Each row is a point on a landscape with many valleys, with its height.
A ball rolls from a point to the lowest of its 2 nearest points, and stops where none of them is lower. Distance is the straight distance between rows; heights are no part of it.
k_327: [-0.11 -1.22  3.01 -2.30 -3.42 -0.24  4.00  1.82 -4.12 -5.74 -0.13 -2.50
  0.81 -1.47  1.31 -2.05 -0.13 -0.71 -2.25  1.56 -2.93 -0.61  5.82  3.39]  height 545
k_854: [ 2.03 -0.85 -3.50 -1.60 -0.95 -6.40 -0.53  1.54  6.09  0.46 -0.04  2.91
 -2.94 -2.97  2.14 -1.36  2.05 -1.74 -1.08  1.01 -5.21  1.26  3.61  2.13]  height 147
k_973: [-4.40  0.52  4.70 -2.95 -0.93 -0.73 -0.21 -3.94  1.76  1.31  2.18 -1.37
  1.05  2.76  0.46 -2.89 -2.98  1.92  0.81 -0.02  3.60 -1.60 -1.04 -3.79]  height 234
k_209: [ 0.06 -0.06  2.56  2.40  2.40  3.99  6.20 -5.87 -5.78  0.43 -2.10  1.37
  1.93  4.10  1.22 -1.81 -1.19 -2.56  2.03  2.43  1.64  2.85 -0.40  3.47]  height 248
k_533: [ 4.51 -0.23 -2.60 -1.15 -2.94 -0.07 -2.25 -1.29  3.57 -1.85  1.41  2.42
 -0.86 -3.19 -1.15  5.28  2.66 -2.77 -2.19  1.38 -1.29 -1.68 -0.39 -2.02]  height 707
k_310: [ 1.47  0.62  1.52 -0.18  3.93 -2.62  0.72  0.74  2.41  1.98 -3.05  2.44
 -2.04 -1.96  4.42 -4.85  1.54 -5.43  0.09  1.11 -1.28 -0.40  2.72 -0.22]  height 221
k_438: [ 0.89  1.63 -2.19  6.03  0.41 -0.24 -1.81  1.27  1.04  2.83  4.78  0.69
 -4.09  5.00 -5.05 -2.13 -0.41 -0.11 -4.00 -2.60 -1.08 -5.95 -2.71  0.40]  height 880
k_650: [-0.11 -2.76  5.30 -2.62 -2.03  2.52 -4.59 -2.53 -1.90 -0.91 -1.79  1.57
  2.55 -0.26 -0.92  1.34  1.72  0.63 -1.31  1.22  1.99  1.48  0.62 -0.67]  height 102
k_745: [ 1.21  0.22 -1.79  0.51  0.61 -0.78 -1.13  0.44  3.44 -0.78  1.38  5.82
  0.73  1.33 -3.40  1.14  0.23  1.91  4.09 -3.92 -0.78  3.64 -2.13  2.60]  height 135
k_820: [-2.73  1.81 -0.75  2.10 -1.04  2.07 -2.18  0.44 -3.12 -4.18 -0.11  0.20
  0.76 -3.65 -2.71  2.29  3.28 -0.51  1.53  3.13 -2.05 -1.42 -3.60  2.00]  height 65
k_485: [-2.07 -6.45  1.13 -2.38 -1.53 -3.13 -0.61 -0.52 -2.39  0.33 -3.26  0.84
 -0.60 -1.66  2.82  1.50 -2.68 -1.57  0.95  2.75 -1.83 -0.82  0.13  3.09]  height 762
k_785: [ 2.80  1.78 -3.05 -0.37  0.09 -2.57  3.07  2.79  4.95 -3.54  2.84 -2.24
  1.60 -4.63  3.75  1.36  2.68  2.47 -0.80  1.41 -1.36 -0.69  2.38 -1.94]  height 608
k_967: [ 3.00 -2.02  1.56  1.22  0.81  1.58 -1.34 -2.88  2.88 -1.23  0.27  3.85
 -0.20  3.41  1.41  0.45 -4.28  0.19  3.03 -1.49 -1.13  3.48 -2.73  5.17]  height 173
k_484: [-0.68 -2.38  0.63 -2.43 -3.12  4.70  1.95 -1.95 -1.86  2.93 -1.54  1.96
  0.64 -1.43 -3.33  3.09  0.29 -1.52  1.72 -0.09 -2.52  1.50  0.11 -5.16]  height 417
k_428: [-2.85  0.51  2.43 -2.72 -0.34  2.19 -0.84 -2.90 -0.99  3.56 -2.37  0.41
 -0.41  5.08 -0.67 -1.61 -3.31  3.67  0.71  0.88  3.51  8.23  0.89  1.70]  height 486
k_384: [ 1.84 -0.60 -4.05 -3.20  2.36  0.99 -2.48  4.98 -5.14 -1.35  5.74 -3.54
 -4.20 -1.31 -2.28  0.85  2.60  0.16  1.34 -1.01  0.63  0.89  2.50  2.97]  height 107
k_3: [-0.45 -2.12  3.67 -0.66  1.71  1.70 -3.37 -5.80 -0.45  0.84 -2.28  1.16
  0.78 -0.23  2.05  0.13 -0.56 -2.40  1.25  2.22  0.22  1.33 -3.06 -2.26]  height 140
k_543: [-1.35  3.95 -1.49  0.61 -2.28 -2.42  1.13  1.02 -1.96 -2.36 -4.28 -2.18
  4.19 -7.08  2.42 -1.22 -2.17 -4.33  4.38 -3.62 -2.81  0.68  3.65  1.22]  height 564
k_744: [-1.09 -5.78  1.59  0.21  3.55  0.68  1.10  2.78 -1.33 -3.13 -3.97  3.44
  2.41  1.57  2.67 -3.17 -1.50 -1.05 -0.16 -3.52 -0.22 -2.12  1.26 -1.51]  height 483
k_463: [ 5.21  2.03 -0.85  2.54 -0.79 -0.13 -0.21  4.26  3.84  3.18  5.15 -3.07
 -3.25 -5.40  2.61  4.20  1.43  2.02 -0.06 -1.70 -2.11 -3.94  3.03 -1.67]  height 657
k_212: [-1.60 -1.39 -0.20  1.89  1.12  3.70 -0.47  0.74 -5.18 -5.60  0.51  0.52
  1.18  1.13 -4.31  1.57  1.34  2.50  0.17 -0.85  1.71  0.33 -2.78  2.37]  height 19
k_743: [-1.67 -1.42 -0.56 -1.45 -1.92  2.34 -2.50 -1.55  1.82  5.24  0.37 -3.59
 -4.87  4.88 -5.03 -1.96  0.85  5.80 -3.60 -2.60  2.85  1.29 -3.99 -3.97]  height 284
k_924: [ 1.95 -0.33  3.73 -1.58  2.88 -0.08  0.48 -1.41 -2.24  1.21 -0.13  0.63
  4.33  3.77  0.07  1.60 -6.56  0.71 -4.40 -0.38 -0.75  0.81  0.97 -0.03]  height 407
k_532: [-1.01  2.09 -1.96 -5.82 -1.29 -3.27  2.52  0.29 -0.34  0.04 -0.53  1.93
  2.16 -4.60  3.74 -1.43  4.78 -3.39  1.66 -0.53 -5.77  1.09  2.09 -2.04]  height 752
k_389: [-2.71 -6.47 -0.30 -0.08 -0.69 -6.10  3.36 -0.46 -1.92  1.88 -5.90  0.45
  1.30  0.26  6.53  1.12 -4.48 -2.60 -1.15  3.02 -2.30  1.49  5.03  3.10]  height 773
k_602: [ 0.96 -0.26  0.97  0.00  0.94 -0.18  0.10 -2.83 -2.30 -2.39 -1.04  0.80
  7.01  4.16  4.12  2.91 -5.19  0.41 -2.42  1.05 -5.08  2.71  1.27  3.62]  height 437
k_22: [-3.08 -5.33  3.09 -0.96 -3.62 -1.25 -2.75 -2.04 -0.70  0.94 -4.39 -0.13
 -0.97  0.17  0.57  4.23 -3.64  2.01 -0.41  6.64  1.67  0.66 -2.67  3.04]  height 751
k_996: [ 2.03  0.31  2.37  1.03  5.39 -0.91 -1.45 -1.11  3.79  5.47 -2.76  1.30
  1.46  3.91 -0.11 -1.46  0.53 -0.18  0.97  0.28  2.17  0.32 -2.34 -2.26]  height 296
k_317: [-1.11  2.35 -3.81  1.52  1.24 -2.25  2.45  1.24  2.97 -3.47  0.43  2.41
  2.39  1.42 -1.37 -1.34 -2.87 -2.82 -0.37  0.37  1.18 -1.73 -1.38 -1.20]  height 824
k_510: [ 1.17 -2.68 -0.50  2.90  3.06  2.85  0.81 -0.80  2.72 -1.42  2.78  1.38
 -1.95  1.08 -0.72 -2.70  1.29  2.98 -4.71 -3.18 -0.64 -4.64  2.28 -5.41]  height 851
k_846: [-3.06  1.95  0.95  2.70 -4.14 -1.21  4.57  0.77 -3.97 -1.75 -2.54 -0.16
  1.84 -2.41  0.47 -1.31 -5.55 -5.29  2.72 -3.18 -3.54  0.66  3.37  1.88]  height 546
k_266: [-1.31 -2.08 -0.09  2.80 -1.36 -4.94  4.41  0.77 -3.06 -0.70 -3.77 -0.13
  3.24  2.03  5.10 -1.77 -3.42 -2.90  1.84  2.78 -2.56  1.27  2.19  7.06]  height 785
k_270: [ 1.15  0.73  1.59 -4.73 -0.29  3.42 -3.20 -2.60  1.28 -2.09 -2.50  2.59
 -3.05  4.13 -2.20  0.63 -1.81 -0.11 -4.32 -1.89  7.56  4.71 -2.19 -1.27]  height 96
k_448: [ 1.86 -1.80 -4.59  1.14  0.29 -4.23 -0.85 -3.25 -1.73  2.70  2.79 -1.55
  1.22  2.17  1.36 -3.09 -1.35 -1.98  0.21  0.62 -2.70 -4.27  2.33  4.73]  height 145
k_945: [-2.73  0.33  1.80 -1.70  0.00  2.80 -1.39 -3.63  0.29  5.71 -2.41 -3.70
 -5.88  3.04 -0.61 -0.87 -0.17  6.80 -4.31  1.80  3.58 -3.09 -5.92 -0.51]  height 315
k_104: [-1.78 -1.58 -3.73 -2.68 -3.18 -2.68 -1.15  3.59 -0.78  0.20 -1.65 -2.55
  6.04  0.22  2.82  0.73 -0.56 -1.61  0.14 -0.11 -2.78 -2.92  2.08  1.83]  height 385
k_306: [-3.52  0.12 -0.27  2.92  4.42  3.98 -6.07  0.77  0.96  1.31 -0.75  0.15
 -1.81  0.36 -0.13 -2.58  0.81  2.72  0.31  0.11  2.26  1.40 -0.02  1.37]  height 520
k_546: [-0.93  0.11  2.07 -1.92 -0.95 -0.69  2.46  2.71 -3.15 -2.15  0.41  2.16
 -0.27  3.67 -1.95  0.04 -1.76 -3.58 -1.20  2.36 -2.34  4.18 -1.61  3.03]  height 306
k_75: [ 4.96 -0.79 -3.43  2.62 -1.07  0.19 -1.07  1.01  3.34  1.28  1.96  1.37
  0.20 -5.68 -0.08  5.73  2.89  0.23 -0.98 -1.60 -1.01 -3.37  1.55 -5.80]  height 686
k_943: [-1.19  0.61  3.32  3.91 -3.41  2.08 -0.29 -1.73 -1.10 -1.03 -2.18 -2.09
  1.54  3.17 -3.07  1.28 -3.51  0.41 -4.29  4.09 -3.83  1.24 -2.51  0.42]  height 527
k_72: [-0.33  0.17 -0.76  1.11 -0.18 -5.40  1.48  5.73  4.89 -0.44 -1.14  1.58
  1.31 -4.02  1.47 -2.05  1.88 -0.85  0.34 -3.80 -1.90 -4.47  3.37 -1.64]  height 436
k_665: [-1.45 -0.55 -2.20  0.62 -2.67  1.83  0.70 -1.13  3.67 -0.35  3.01 -2.42
 -0.73  4.40 -5.20 -3.51  5.61  0.67  0.45  1.22  4.49 -2.14 -3.28 -2.91]  height 246
k_12: [-4.09  2.43 -2.67  2.85 -1.07 -1.86  4.23  0.68 -1.04 -1.44 -2.97 -0.90
  3.87  3.60 -1.42 -0.41 -4.54 -2.87  0.62  3.68  2.01 -1.68 -3.54  2.12]  height 810
k_408: [ 3.75 -2.49 -2.18  2.76  1.03 -3.34 -0.28 -5.22  0.67 -0.14  5.32 -0.65
 -2.43 -2.52  2.20 -3.62  0.59 -3.00  2.20 -0.95 -1.49 -5.96 -0.07  2.41]  height 185
k_712: [ 5.66  2.57 -1.00  3.17 -3.87 -2.17  1.08  2.82  6.92  0.42  5.70 -3.12
 -0.98 -3.31  1.03  4.42  5.36  2.59  0.03  2.44 -2.06 -1.86  0.95 -2.14]  height 632
k_718: [ 0.73  1.03  4.47  0.53  4.78 -1.87 -0.24  1.33 -3.02  3.30  0.43 -2.38
 -0.07  1.68 -2.77 -0.92 -4.18  1.26 -4.26  1.94 -0.26 -1.13 -1.12 -2.28]  height 378
k_886: [-0.68  0.92  2.62  1.33  1.47  2.12  2.50 -3.56 -4.21 -4.78 -2.11 -0.07
  2.05 -1.74  2.18 -0.89 -1.08 -2.69  5.00  3.25  3.04  2.63 -0.07  1.26]  height 210
k_890: [ 4.61  2.66  0.25  1.15  4.58  3.29 -1.22  0.23  3.72  4.57  0.56 -0.67
 -2.11  1.87 -1.05  1.14  2.05  1.48 -0.60 -0.35  3.41  1.62 -1.88 -2.81]  height 333
k_881: [-1.16 -0.32 -1.28 -3.40  0.32 -2.93  2.81  3.21  0.43 -2.66  0.78 -2.78
  2.61 -5.06  2.86 -1.36 -0.39  3.56  3.07 -0.84 -2.17  4.03  5.05  1.88]  height 575
k_242: [ 1.56  1.69 -3.25 -1.12  1.24  0.36  0.04  0.87  3.49 -3.94  2.41  4.49
 -0.05  0.29 -1.95 -0.31  4.36 -0.43  3.33 -0.79  5.12  2.12 -0.46  1.81]  height 98
k_754: [-2.17 -0.38 -1.17  0.81 -0.12 -1.65  5.04  1.39 -3.88  1.40 -3.00 -1.30
  2.52  1.46  1.85  2.40 -4.19 -1.71  0.79  6.52 -1.57 -1.01 -0.99  4.84]  height 797
k_879: [-0.72 -3.11  2.02 -1.94  5.41 -1.75 -2.76  1.30 -2.79 -2.86 -1.03  0.25
  1.58 -1.00  4.63 -4.13  2.82 -0.84  0.26 -2.26 -1.80 -0.14  3.39  0.59]  height 505
k_561: [-0.61 -3.22 -2.66  0.17 -4.77  3.03 -1.56 -2.49  1.42 -1.13 -2.68  0.46
 -0.45  0.04 -2.09  3.58 -1.87  4.34 -1.14  3.95  1.72 -1.42 -2.04  4.87]  height 738
k_862: [-1.65 -2.08 -1.23 -2.14  1.00 -0.71  2.68 -2.63 -2.85 -0.47 -1.92  2.08
  4.11  4.49  0.81 -0.77 -1.44 -0.01  1.73  0.80  3.26  6.91  2.47  1.63]  height 466
k_766: [-1.64 -0.69 -1.07 -3.30  0.64  3.50  3.00  2.70  0.86 -5.04  1.15  0.92
  0.26 -0.38  2.45 -0.58 -1.39  1.88  3.19  0.44 -2.90  4.54  2.29  2.07]  height 591
k_657: [ 1.50 -0.60  0.13 -3.91 -1.54 -2.89  4.07  2.42 -4.29 -4.55  0.66 -4.83
  1.95 -5.20  2.89 -2.08  1.16  1.47 -0.57 -2.88 -5.05  0.75  5.27  2.99]  height 560
k_85: [ 0.53 -0.05  2.76  2.67  2.75  0.92 -1.78 -2.26 -1.20  5.24  0.57 -3.73
 -3.50  1.38 -2.63 -0.66 -0.22  5.14 -2.47  4.54  0.45 -0.98 -3.15 -1.05]  height 347
k_992: [-2.31 -4.10 -0.51 -3.31 -5.44  3.83  0.35 -2.41 -0.02  2.17 -0.91 -0.49
  4.18  2.14 -2.51  4.02 -2.43  3.45 -0.19 -1.27 -1.09  2.21 -0.83 -1.81]  height 390
k_519: [-1.26 -1.48 -3.35 -0.30 -0.87 -4.63  1.60  1.55  1.41 -1.49 -2.26 -0.51
  3.96 -2.87  3.15 -2.20 -2.18 -2.67  0.74 -1.46 -3.18 -5.65  1.57 -1.83]  height 412
k_836: [ 1.12  4.36 -1.99 -0.13  0.60  4.18 -2.49  0.70  3.83 -2.89  2.29  3.58
 -2.82  0.48 -1.62  3.42  2.12  0.73 -0.50 -0.59  5.46 -0.42 -2.33  0.09]  height 54
k_356: [ 1.65  3.88 -1.14  1.51 -0.20  3.98 -2.53  1.23  1.96  1.45  4.86  3.65
 -8.04 -1.43 -1.50  3.90  6.22  0.55 -0.07 -2.63  5.01 -2.39 -0.92 -1.91]  height 112
k_784: [ 2.60  4.81 -1.81 -1.17  4.00 -0.90 -2.78  3.85 -3.75 -0.30  6.37 -1.51
 -0.49 -4.71 -0.99  4.30  4.08 -0.65  2.44 -1.01  1.28 -0.11  0.28  0.06]  height 157
k_768: [-4.01 -1.96  2.28 -2.12 -2.14  1.23 -4.55 -1.97  1.93  1.72  3.75 -1.66
 -0.92  3.02 -2.54 -0.33 -0.95  5.78 -2.15 -2.83  2.77 -3.49 -1.11 -4.61]  height 258
k_415: [ 0.61  3.72 -1.99  0.04  1.84  6.14  1.45 -0.93  2.07  4.66 -0.88  0.46
 -3.07  0.48 -3.27  2.89  3.44  3.58  0.75 -1.09  5.58  0.28 -5.60 -4.89]  height 373
k_726: [ 0.86  1.93 -0.94  2.40  3.88 -0.29  3.85 -0.21  2.47 -0.99  0.94  0.87
 -0.31 -0.55 -1.82 -2.37 -0.71  1.01 -1.91  0.92  1.46 -2.88  0.17 -4.65]  height 837
k_142: [ 0.52  1.84  0.16 -2.25 -1.13  2.60  1.81  3.66  3.73 -3.12  0.96  1.10
 -2.52 -3.92  2.05  0.57  1.11 -1.28  4.33 -0.84 -2.38  1.40  1.57  0.60]  height 606
k_985: [-2.27  2.60  1.54  2.10 -2.67  1.02  1.76  3.08 -2.47 -3.66  0.02 -2.08
  2.40 -0.07  0.05 -3.56 -2.45 -2.98  0.40 -0.24 -3.28 -1.78  3.79  3.16]  height 529
k_833: [ 1.57  3.32 -3.06 -1.81  1.27 -6.58  0.59 -1.43 -1.97 -1.90  0.17 -3.58
 -2.03 -6.22  4.05 -4.89  4.24 -3.80 -1.28 -3.76 -5.94  1.26  0.17  5.17]  height 76
k_639: [-2.49 -1.12  0.61 -0.54 -0.55 -0.37  4.76 -2.10 -0.38  3.59 -4.58  4.18
  5.45  5.24 -0.04  0.08 -2.00  0.23  0.32 -1.94  2.56  3.42  0.51 -1.09]  height 444
k_79: [ 1.06 -0.33  1.29 -0.91  0.91  0.64 -1.32 -2.40 -1.03 -4.04  0.25 -0.73
  2.71 -3.50  2.47 -0.81 -0.51 -5.22  4.06  0.45 -1.20  2.31 -1.03 -1.26]  height 179
k_951: [ 0.75  4.08 -1.72  0.15  0.14 -1.71 -3.85  1.80 -4.35 -3.50  2.35  2.47
  0.33 -6.30 -2.27  4.04  3.62 -2.95  1.40 -0.47 -1.44 -0.51 -1.37  1.67]  height 109
k_132: [-1.49  0.16  2.11  4.56 -2.82 -0.69  0.58 -2.42 -3.96 -2.60 -2.88 -2.52
  1.05 -1.21 -0.24  0.64 -6.34 -0.81 -2.03  4.00 -3.15  2.06  2.58  4.00]  height 507
k_899: [ 0.37 -0.86  4.28  1.45  0.60 -0.24  5.35 -3.84 -5.68 -2.08 -2.26  0.77
  3.56  5.41  3.54  2.03 -3.79 -0.98 -4.02  5.04 -2.23  5.73  3.00  2.98]  height 467
k_332: [ 1.56  0.20 -2.93 -3.89  0.33 -8.82 -0.37  1.21 -0.39 -1.80 -0.36 -1.25
 -1.51 -3.43  4.04 -1.90  1.65 -4.12 -0.31  1.42 -4.83  3.92  1.86  5.36]  height 113
k_293: [ 1.42  2.47 -0.16 -2.18  1.56 -3.67  1.91  1.48 -5.31 -0.04 -2.95 -0.19
 -2.55 -6.73  3.55 -3.02  2.19 -3.70 -1.00 -5.15 -6.01 -0.05  3.65  4.87]  height 34
k_128: [ 0.46 -1.48  0.36  0.19  0.87 -2.66 -3.69  1.39  3.96  2.70 -1.67  4.18
 -3.66  0.02 -0.34 -2.43  1.99 -1.21 -1.73 -0.46 -0.57  0.23  3.87 -0.56]  height 184
k_143: [-3.51 -0.31  6.01 -2.72 -0.85 -0.84  2.03 -2.27 -2.78 -0.60  3.01  0.77
 -0.77  0.79 -2.74 -1.66 -3.89 -0.17  2.13 -1.96  0.38  2.08 -1.87 -2.27]  height 255
k_911: [-1.19 -3.45  1.92 -1.54  2.60 -1.08 -3.87  2.99 -3.93 -0.34  0.90 -3.91
  2.04 -1.78  0.88 -1.78  0.04  0.34  2.00 -0.29  0.83 -0.91  1.73 -1.26]  height 523
k_49: [-1.70 -1.72  0.96 -0.92 -4.56  2.90  1.03  2.94 -2.18 -1.05 -3.52 -0.74
  3.41  1.01 -0.76  2.73 -3.47  1.55 -0.30 -0.10 -1.80  1.98  2.45  0.72]  height 363
k_792: [ 0.06  1.00 -1.43  3.66 -2.64  0.83 -0.75  4.94  3.05  2.09  2.73 -3.09
 -2.08  1.11 -2.11 -0.89  4.39 -0.20 -0.04  0.68  3.41 -5.58 -0.86 -2.98]  height 282
k_165: [ 2.25 -2.12  1.31  3.09  1.07  1.80 -3.37  1.53 -1.87 -4.16 -1.19  1.90
 -1.08  2.12 -6.56 -0.29  1.31 -1.57 -2.59 -2.40  2.16 -0.47 -4.50 -1.85]  height 67
k_680: [ 1.00  1.92 -0.57 -2.56 -1.45  6.63  0.62  0.02  0.15  5.40 -0.89  1.76
 -2.36 -2.07 -1.98  3.30  2.91 -1.13  0.47 -1.34  1.08 -1.08 -0.62 -6.47]  height 414
k_571: [ 1.31 -1.58  2.44  1.41  2.86 -2.01 -0.25  0.68 -0.05  4.91 -4.55  1.01
  1.18  1.79  1.72 -2.77 -2.55 -5.03  1.68  0.95 -1.63  1.44 -0.44  0.73]  height 259
k_286: [-2.17  0.19  0.25  2.04 -0.59 -0.81 -2.21 -0.91  2.30  1.11 -0.72 -1.16
 -0.21  2.58 -3.92 -0.93  4.78  1.28  0.64  2.60  5.01  0.53 -7.76 -2.00]  height 215
k_619: [ 0.77  1.03  3.61 -1.58  0.58  3.99 -3.17 -2.44  0.28  0.68 -5.11 -2.83
 -2.64  3.97 -2.24  0.51 -2.31  5.81 -3.67 -1.40  4.87  4.40 -4.36 -2.00]  height 133
k_50: [ 5.05  0.74 -1.80  6.03  0.88 -1.13  0.36 -1.88  1.52  0.96  5.83 -0.59
 -5.40 -5.41  0.45 -1.36  3.68 -0.18  3.97 -2.67 -2.44 -4.26  2.17  1.30]  height 220
k_705: [ 1.44 -0.46 -0.02  1.94  2.18 -2.88 -4.57 -0.66  3.04 -1.51 -1.15 -0.40
  2.24  0.05 -1.13 -0.14  4.20 -1.37  1.88  3.94  4.46 -0.74 -3.13 -0.98]  height 180
k_76: [ 3.19  1.18 -1.70  3.37  2.64 -0.37 -1.78  2.08  3.56 -4.95  0.86  1.61
  3.41 -0.52 -0.91 -1.03  4.97 -1.88  2.77  0.68 -0.41  0.26 -3.03  0.39]  height 141
k_145: [ 1.22 -1.94 -3.44 -2.10 -2.54  1.13 -2.49 -2.71  1.43  0.81  0.45 -0.65
 -1.62 -0.14 -4.07  3.26 -0.61  0.89 -2.29  2.96  3.04 -2.69 -0.27 -0.49]  height 725
k_167: [-4.84 -0.69  4.12  0.81  1.75  1.09 -6.36  3.01  0.29  0.44 -0.09 -3.71
 -0.68 -1.40 -0.59 -1.51 -0.44  2.89  2.01  0.75  3.11 -2.04 -0.81 -2.79]  height 539
k_312: [ 0.83 -1.43 -1.38 -0.14 -0.42  0.81  1.66 -2.69  2.96  1.77  1.40  5.33
  1.22 -2.54 -1.31  4.40  1.10  1.62 -2.33 -3.79 -5.03 -3.82 -0.17 -6.11]  height 711
k_163: [-1.56 -2.68  3.93 -0.82 -1.80  2.47  3.14  3.49 -5.96 -0.94 -2.53  0.76
  2.17  6.53 -0.96  2.75 -3.51 -2.71 -1.80 -0.89 -2.20  4.95 -0.31  1.75]  height 332
k_853: [-1.64  4.26  0.05  5.87 -1.51  1.62 -1.67  0.90  2.12  4.32  4.31 -2.96
 -5.59  3.40 -3.71  1.53 -0.23  2.64 -5.52 -1.77  0.56 -4.87 -6.32 -4.39]  height 896
k_23: [ 0.02  1.19 -0.37 -3.15 -0.64 -1.02  0.26 -0.18  3.73  1.74  1.56  3.96
  4.05 -3.13  2.28  2.53  1.23  0.25  0.88 -2.61 -6.14  0.77  1.03 -4.58]  height 732
k_214: [ 1.05  2.87 -1.49 -0.88  1.18 -0.22 -0.82  4.92  3.09  1.34  3.20 -3.38
  0.36 -1.15  0.78  2.51  2.21 -0.87  2.06  1.36  5.13 -4.48 -0.79 -3.29]  height 317
k_941: [-0.98  3.19  4.20  1.87 -0.52  0.05  3.30 -2.66 -6.71 -3.04 -3.73 -1.22
  0.69  0.73  4.17  1.54 -5.30 -3.98 -2.10  3.17 -1.75  3.50  4.42  3.10]  height 489
k_552: [-0.78  1.90 -3.93 -4.04  0.21 -3.73 -1.77  2.99  1.28  1.19  3.59 -2.75
  2.74 -1.77  3.87  1.77  1.85 -1.55  2.50  1.38  0.69 -4.78  0.94 -0.34]  height 351
k_558: [ 2.04 -2.13  3.05 -2.97  1.01  2.70 -2.61 -0.34 -1.09 -1.35 -2.68  3.50
  0.09  3.18 -3.26  0.24 -1.07 -0.77  0.78 -2.86  3.96  5.32 -0.12  0.11]  height 129
k_470: [ 2.75  2.64 -3.14  0.00  1.20 -3.15  1.80 -1.22 -3.33 -2.28 -5.36 -4.38
  4.31 -5.96  5.87 -1.60  0.12 -6.58  1.58 -3.73 -1.16 -2.41  2.59  1.94]  height 586
k_451: [ 4.69  0.95  0.02  8.64 -4.03  4.39 -1.02  3.71  4.53  3.92  5.50 -1.32
 -5.77 -2.46  2.13  4.62  7.88  1.91  2.42 -0.87  5.12 -0.72  0.58 -4.53]  height 232
k_637: [-0.84 -2.84 -5.40 -2.38  1.77 -2.01 -0.08  1.80 -1.86  1.06  5.10 -2.44
 -3.10  1.95 -2.03 -2.45  0.20  1.37  0.22 -0.97 -0.26 -0.08  3.98  0.84]  height 68
k_891: [-0.98 -2.80 -2.54  1.70  1.77 -0.34  1.65  3.36  2.47 -2.59 -3.21  3.64
  1.89 -1.40  1.74 -3.83  1.71 -0.31  1.58 -4.42  1.43 -2.06  4.71 -1.52]  height 460
k_376: [ 5.74  2.62 -1.00  5.84 -1.10  1.88  0.82  2.19  2.53  1.26  6.66  1.99
 -7.54 -3.63  1.64  1.72  7.28 -0.85  1.65 -2.53  2.20 -3.15  1.36 -1.09]  height 172
k_597: [-2.16 -0.75 -1.39 -0.48 -1.49  2.01  2.73 -2.13 -0.12  2.70 -1.49  1.42
  3.45  4.96 -4.80  0.24 -4.15  5.45  0.16 -4.23  2.40  1.40 -2.24 -1.16]  height 416
k_338: [-3.18  0.97  3.82 -2.20 -1.56  1.22  0.03 -0.08 -1.14  0.63  1.70 -0.16
 -3.71  3.52 -2.73 -0.77 -1.00 -0.48 -1.50  1.86 -1.99  3.86 -5.38 -0.77]  height 280
k_927: [ 2.11 -0.90  0.05  2.59  0.62  3.36  0.38 -2.82 -0.76 -0.13  2.42  1.53
  0.02  4.15 -3.83 -2.98 -1.00  0.75 -5.36 -1.57 -1.62 -5.90 -0.41 -0.81]  height 865
k_106: [ 1.03  1.82 -2.56 -2.70 -1.00 -3.92  1.68  0.41  3.49 -0.94  4.45 -3.24
 -0.35 -7.73  3.70  0.37  2.34  5.66  4.17  0.93 -1.16 -0.58  3.73  2.40]  height 590
k_511: [-2.27  0.98 -0.46 -3.25 -0.39  0.33 -0.26 -6.21  3.19  3.59 -0.20 -1.69
  0.45  3.67  1.61 -1.18 -4.57  1.42  1.38  1.95  5.50  0.92 -4.73 -3.06]  height 207
k_303: [-0.10 -2.61 -1.12  0.00 -0.59 -1.04 -1.50 -1.38  0.99  3.08  2.52 -0.24
 -0.80  4.85 -1.60 -3.07 -1.10  1.76 -0.96  0.88 -0.49 -0.57  1.64  3.96]  height 105
k_173: [-3.21  3.69 -0.42  1.05 -0.79  2.58 -0.21 -0.14  0.77  2.71  1.90 -0.17
 -5.08  0.18 -4.85  2.08  1.98  2.18 -5.47  2.19  1.48 -3.29 -3.79 -4.71]  height 911
k_775: [-1.33  1.92  0.24 -1.82 -0.84  0.28  3.51  2.71 -2.73 -0.26 -2.06  3.19
 -4.56 -4.71  2.13 -2.79  0.54 -2.62  0.29 -1.05 -5.88 -1.33  3.36  4.43]  height 77
k_798: [-0.68 -0.07  1.40 -1.85  2.01  0.93 -2.42 -6.67 -0.77  4.37 -3.13 -3.37
  1.40  5.01 -0.61  1.35 -3.91  5.04 -0.57 -0.63  4.49  5.47 -6.87 -3.54]  height 169
k_179: [-3.60  0.33  2.68 -2.52  1.85  3.34 -2.63  0.20  2.03  0.90 -2.94  2.44
 -1.44  3.50 -0.27 -2.93 -0.35  6.10  0.09  0.89  4.87  3.32 -0.36  3.45]  height 502

Call two points neighbours if one is among the 2 nearest of the other. Go from one point of each pair to the other, from neighbour to neighbour, staying as low as possible. Name the highest point that can't be avoided.
k_212 / k_270: k_558
k_650 / k_637: k_784
k_293 / k_836: k_484
k_212 / k_836: k_967

For each start below, name the point where the ball stops.
k_879: k_836
k_463: k_985
k_680: k_293
k_179: k_270
k_945: k_270
k_943: k_270
